Each scene shows the same named points in several views. A view is turned or mirrored, shifted and resized as a whole, has a little noise and may leave points out.

Scene 1
View 1
(219): [-1.29 -0.19 -0.35  1.92 -0.90 -0.11  1.24 -0.73 -2.74  1.79  1.04 -0.51
  1.04  2.06 -0.41  1.92  1.89  0.24  0.01 -0.82]
(133): [-0.11 -2.01  0.31  0.22  1.20  0.19 -0.87 -1.64 -2.83  0.35 -2.46 -1.36
  0.98  0.21 -0.97  1.59  0.31 -1.94 -1.31  1.81]
(231): [ 0.64 -0.05 -0.50  0.68 -0.53 -3.62  2.35 -1.90 -1.98  0.88 -0.53 -0.46
  1.05  1.80  0.82  2.75  2.65 -1.52 -0.82  0.04]
(247): [-0.68 -1.92 -0.36  1.86  2.86 -0.72  2.11 -0.38 -3.12  1.42 -1.62 -1.08
 -0.97  2.14 -0.80  5.08  2.73  0.76 -2.08 -1.49]
(65): [-1.82 -1.39  0.94 -0.09  1.92  2.57 -2.40  0.45 -4.18 -0.28 -0.90 -1.87
  1.45  1.70 -0.98  3.12  0.56  0.57 -0.05 -0.65]
(115): [-0.02 -2.30  0.42  0.08  0.37 -0.58  0.75 -0.48 -2.02  1.26 -2.21 -2.03
  0.40  0.28 -0.45  2.34  2.19 -1.70 -2.24  0.09]
(156): [-0.70 -2.39  1.52  1.16  3.45  0.49  0.37 -1.52 -3.13  0.82 -1.75 -1.83
  0.51  0.44 -1.53  3.60  2.28  0.38 -1.23  0.67]
(178): [-2.28 -1.30  0.78  0.41 -0.13 -3.01  0.58  0.69 -4.43  0.74 -0.55 -1.44
  0.59  1.24 -2.13  1.97  0.88  0.13 -1.09 -1.66]
(271): [-1.31 -2.90  0.93 -0.30 -0.64  1.67 -1.60  0.61 -2.75  1.27 -2.21 -2.50
  0.89 -0.63 -1.64  0.11  0.14 -2.06 -2.02  0.58]
(270): [-1.22 -2.31 -1.00  2.07  1.31 -1.48  1.82 -0.21 -3.34  1.95 -1.98 -0.70
 -1.29  1.35 -1.97  2.80  0.81 -0.43 -2.70 -0.76]
(201): [-1.13 -2.34  0.19  3.13  1.71 -0.29  1.53 -2.82 -2.99  2.42 -1.03 -0.26
 -0.09 -0.17 -2.79  0.69  0.48 -0.57 -1.32  2.26]
(116): [-0.43 -0.85 -0.97  2.09  0.96 -1.45  2.29 -1.15 -2.69  1.65 -0.56 -0.32
 -0.24  2.31 -0.34  3.62  2.22  0.03 -1.27 -0.81]
(35): [-1.73 -0.83 -1.05  1.28  2.66  1.32 -1.22 -0.28 -4.67 -0.17 -1.00 -0.27
  0.27  3.13 -1.02  4.06 -0.32  0.90 -0.30 -0.80]
(159): [-0.91 -0.97  0.91  0.79  1.19 -1.04  0.81 -0.94 -3.22  0.82 -0.31 -1.33
  1.12  1.39 -0.68  3.17  2.43  0.30 -0.42 -0.49]
(117): [ 0.24 -1.87  0.10  1.83  1.73  2.45  0.64 -2.09 -1.64  1.80 -1.15 -1.17
  0.58  0.69 -0.20  2.69  2.39 -0.72 -1.07  1.42]
(34): [ 0.35 -1.18 -1.03 -1.25 -1.12 -3.00  0.60  0.80 -2.37  0.13 -2.69 -1.62
  0.31  1.85  0.84  3.10  1.52 -2.60 -2.66 -1.49]
(221): [-0.39 -1.06  0.85  0.74 -1.11 -5.99  2.33 -2.36 -2.76  1.23 -0.96 -0.71
  1.16 -0.24 -1.69  0.03  1.26 -2.18 -1.04  1.48]
(43): [-0.42 -1.99 -1.21  1.31 -0.01 -1.44  2.55  0.80 -2.16  2.17 -1.80 -1.26
 -1.18  1.89 -0.32  3.74  2.53 -0.70 -3.05 -2.21]
View 2
(271): [-0.77  3.02 -1.09 -4.11  0.73 -2.15 -0.27 -2.29  0.93  1.74  0.80  0.14
  0.38 -2.26 -1.48  1.43  0.01 -0.27 -1.01 -2.95]
(117): [-1.44  2.69 -2.58 -0.20  1.32  2.77  1.59 -0.19 -0.81  1.56 -1.58 -1.25
 -0.29 -0.87  1.42 -2.10  1.19 -0.44 -1.04 -3.14]
(178): [-3.82  0.01 -1.75 -0.80  1.01 -2.10  2.03  0.94  1.25 -1.36  0.32  3.57
 -1.32 -0.88  2.14  4.69  0.31 -0.48 -0.73 -2.16]
(247): [-4.09  0.03 -2.56  2.05  1.56  0.52  0.30  3.83  0.49 -1.32 -2.32 -0.28
 -2.43 -0.03  2.77  0.53  2.33 -1.31 -0.92 -3.91]
(34): [-4.92  0.24  0.45  0.33  3.04  0.11 -2.34 -1.67  2.69 -1.67  2.05  3.28
 -1.55  0.81  1.15  1.60  0.93 -2.65 -2.56 -4.07]
(65): [-1.17 -1.16 -1.63 -3.51 -0.88 -0.38 -0.06  1.05  1.90  2.02 -2.79  1.12
  0.65 -2.32  2.19  0.56  1.48  1.98 -2.06 -1.27]
(156): [-1.63  0.36 -3.22  0.31  2.69  0.08  1.39  2.02  0.36  0.23 -3.15 -0.35
  0.17 -1.53  0.90 -0.69  1.14  0.19  0.52 -2.31]
(116): [-4.56  1.30 -2.38  2.02  0.98  1.94  1.84  1.37 -0.18 -1.32 -0.42  1.34
 -2.32 -0.12  3.86  0.89  1.62 -1.63 -1.64 -3.42]
(35): [-3.14 -1.19 -2.64 -0.94 -2.01  0.06 -0.06  1.70  1.36  0.16 -2.73  1.34
 -0.58 -4.05  4.38 -0.02  2.49  0.55 -2.72 -1.55]
(201): [-2.20  4.24 -4.71  0.85  1.12 -0.35  4.21 -0.51 -2.03 -0.57 -0.45 -0.28
 -0.45 -4.18  1.40  0.22  0.27 -1.36  0.83 -2.35]
(231): [-4.82  1.31 -1.39  2.37  3.35  3.13  2.34 -1.71  0.32 -1.66  1.46  3.81
 -1.13  1.07  3.23  0.76  0.35 -1.93 -1.48 -2.81]
(133): [-1.79  1.80 -2.38 -0.98  2.27 -0.10  0.20 -2.51  0.80  0.33 -0.33  1.07
  0.99 -3.27  0.25 -1.07  0.56 -0.67 -0.65 -2.09]
(219): [-3.27  1.95 -1.79 -0.68 -0.66  2.31  3.70  0.09 -0.56  0.62  0.39  2.32
 -1.60  0.32  4.07  2.26  0.65 -0.15 -2.27 -2.43]
(159): [-2.92  0.05 -2.08  0.11  1.80  1.16  2.37  1.07  0.57 -0.12 -1.24  2.18
 -0.62  0.18  2.68  1.43  0.67  0.09 -0.81 -2.07]
(221): [-4.24  2.93 -2.57  1.95  4.68 -0.34  4.37 -3.41 -0.40 -2.79  2.91  4.85
 -0.09 -1.10  0.98  2.93 -1.37 -2.40  1.02 -1.91]
View 3
(133): [ 0.80 -0.47 -1.62  1.28  0.58  0.49 -0.40 -0.82 -0.06 -2.29 -1.05 -0.07
 -0.08  0.61  0.19  1.48 -1.03  0.78  0.25  3.50]
(116): [-0.25 -0.69 -2.09  0.51 -3.21  1.11 -0.16 -0.03 -1.21 -1.78 -1.32  0.05
 -2.44 -2.06 -1.01  0.50 -1.38  0.05  1.25  1.10]
(178): [-0.89 -0.58 -1.69  0.33 -2.41  2.27 -0.83  1.64 -0.59 -0.35 -1.97  1.85
 -2.29  0.83  1.61  0.74 -1.23  1.06  0.80  1.81]
(221): [-2.28  1.05 -5.47  3.05 -1.45  0.99  0.02  1.44  0.68 -2.96 -1.01  1.11
 -1.86 -1.21  3.02  0.08 -0.68  1.01  1.16  2.97]
(271): [-0.12 -1.49 -0.99  0.06  1.64  1.09 -0.35 -0.07  1.51 -0.23 -1.34  0.02
  0.94  1.85  0.72  1.24 -1.98  1.52  1.14  3.29]
(270): [ 0.44 -0.99 -2.72 -0.64 -2.13  2.63 -0.46  0.17  0.44 -1.06 -0.84  0.07
 -2.26 -1.10 -0.35  2.04 -0.71  0.25  1.27  1.15]
(65): [ 1.12 -1.54  1.47 -0.12 -1.04  0.80 -1.05 -0.60 -1.82 -0.68 -2.55  1.07
 -0.31  2.43 -0.88  1.12 -2.11  1.52 -0.43  2.32]
(35): [ 1.87 -1.32  0.91 -0.29 -3.33  1.55 -0.99 -0.09 -1.84 -1.46 -2.40  0.41
 -1.32  0.84 -1.67  2.05 -0.85  0.80 -0.60  2.43]
(219): [-1.60 -1.08 -1.30  0.89 -3.63  0.37 -0.02  0.72 -0.54 -1.32 -2.75  0.20
 -0.82 -0.93 -0.73 -0.36 -2.48  1.55  1.18  1.82]
(156): [ 0.99 -0.60 -1.92  0.20 -0.21  1.14 -0.83 -2.09 -1.55 -2.25 -1.23  1.10
 -1.60  0.54 -0.92  1.33 -1.91  1.13 -0.28  0.48]
(247): [ 0.84 -0.97 -1.70 -0.72 -2.24  1.88 -0.64 -1.01 -1.92 -1.09 -0.86  0.52
 -3.21 -1.44 -1.45  1.17 -1.40 -0.21  0.99 -0.26]
(115): [-0.22 -0.75 -2.05  0.61  0.66  0.79 -0.17 -0.62 -0.40 -0.95 -0.54  0.21
 -1.26 -0.50  0.31  0.40 -1.75  0.02  1.73  2.00]
(159): [-0.48 -0.52 -1.43  0.92 -2.02  0.77 -0.53 -0.32 -1.80 -1.61 -1.90  1.21
 -1.87 -0.08 -0.17  0.11 -1.96  0.97  0.52  1.25]
(43): [-0.42 -1.32 -2.00 -0.73 -1.73  1.96 -0.06  0.33 -0.49  0.18 -0.45 -0.21
 -2.83 -2.20 -0.39  0.52 -1.44 -0.96  2.80  0.72]
(201): [ 0.03 -0.31 -4.16  0.71 -1.59  1.46 -0.27 -1.01  1.73 -3.41 -1.50 -0.10
 -0.26 -0.61 -0.84  2.19 -1.37  2.40 -0.30  1.53]
View 4
(115): [ 1.12  0.73  0.58 -1.94  1.71 -1.46 -1.72  1.80  0.48 -3.61 -1.06  0.34
  1.03 -1.63  1.36 -0.05  1.40  2.12  1.14  0.02]
(178): [ 0.58 -0.60 -0.49 -1.48  1.81 -2.98  0.36 -0.13 -0.40 -3.18 -2.20  0.71
  0.33 -2.29  2.31  0.40  1.06  0.93 -1.67  1.25]
(219): [ 0.19 -0.68  0.91 -2.34  0.17 -2.53 -0.32 -0.75  1.66 -3.58 -2.98 -0.68
  1.29 -2.95  3.16 -1.58  1.16  1.72 -0.42 -0.95]
(35): [ 1.97  0.56 -0.36 -2.15  1.88 -3.10  1.89 -0.47 -0.44 -2.12 -3.53 -0.27
  0.35 -1.64  2.42 -1.54 -2.24  2.02  0.91 -1.67]
(201): [ 3.03 -0.55  0.95 -0.14 -0.66 -2.95 -0.61  1.40 -0.49 -4.62 -1.33 -1.61
  0.58 -0.71  0.76 -0.83  1.93  2.01 -0.72 -2.88]
(34): [ 0.03  1.36 -0.92 -1.55  3.67 -1.46 -0.76  1.15  2.21 -2.68 -0.89  0.03
  1.00 -1.37  2.39  0.05  1.71  2.12  1.24  2.46]
(221): [ 2.14  0.16 -0.80 -0.21  0.87 -3.74 -2.34  0.16  1.94 -4.54  0.07 -0.93
  0.41 -1.86  1.22  0.34  4.40  1.11 -2.45  0.93]
(231): [ 1.22  0.36 -0.76 -2.03  1.47 -3.03 -1.63 -0.49  3.92 -4.19 -0.32 -1.27
  0.81 -2.07  2.61 -1.02  2.42  1.70  0.73  0.73]
(65): [ 1.86  1.48  0.56 -2.98  2.11 -2.36 -0.20  0.02 -1.38 -1.76 -4.17  1.48
  0.72 -2.97  1.78 -1.02 -1.99  2.02  0.46 -1.57]
(117): [ 2.15  0.43  1.65 -2.59  0.10 -1.74 -1.77  1.22  0.64 -4.02 -1.95 -0.51
  1.17 -1.81  1.44 -1.56  0.15  2.62  2.12 -2.77]
(133): [ 2.98  2.23  0.30 -1.11  1.86 -2.24 -1.85  1.43 -0.06 -2.78 -1.86 -0.17
  0.82 -1.63  0.61 -0.70  0.92  2.45  0.25 -1.44]
(159): [ 1.46 -0.34  0.16 -2.89  0.98 -3.02 -0.82 -0.47  0.72 -3.84 -1.73  0.49
  0.52 -2.56  2.18 -0.56  0.15  1.31  0.45 -0.40]
(271): [ 1.14  2.11  1.56 -0.92  2.04 -0.77 -1.90  2.51 -1.68 -2.03 -3.27  1.02
  1.56 -2.19  0.74 -0.21  1.46  2.57 -0.82 -0.97]
(270): [ 0.96 -1.22  0.05 -0.76  1.04 -2.13  1.31  1.47 -0.27 -4.04 -1.09 -0.85
  0.47 -0.31  1.93 -0.05  0.81  1.76  0.62 -0.18]
(43): [-0.76 -1.40  0.37 -1.92  1.52 -1.11  0.72  1.58  1.16 -4.22 -0.74 -0.42
  0.97 -0.74  2.81 -0.07  1.05  1.85  1.99  1.15]

In a view up to two points have been moved. Name them for each view, in the order of its rows, or write none.
view 1: none
view 2: none
view 3: (221)
view 4: (201), (231)
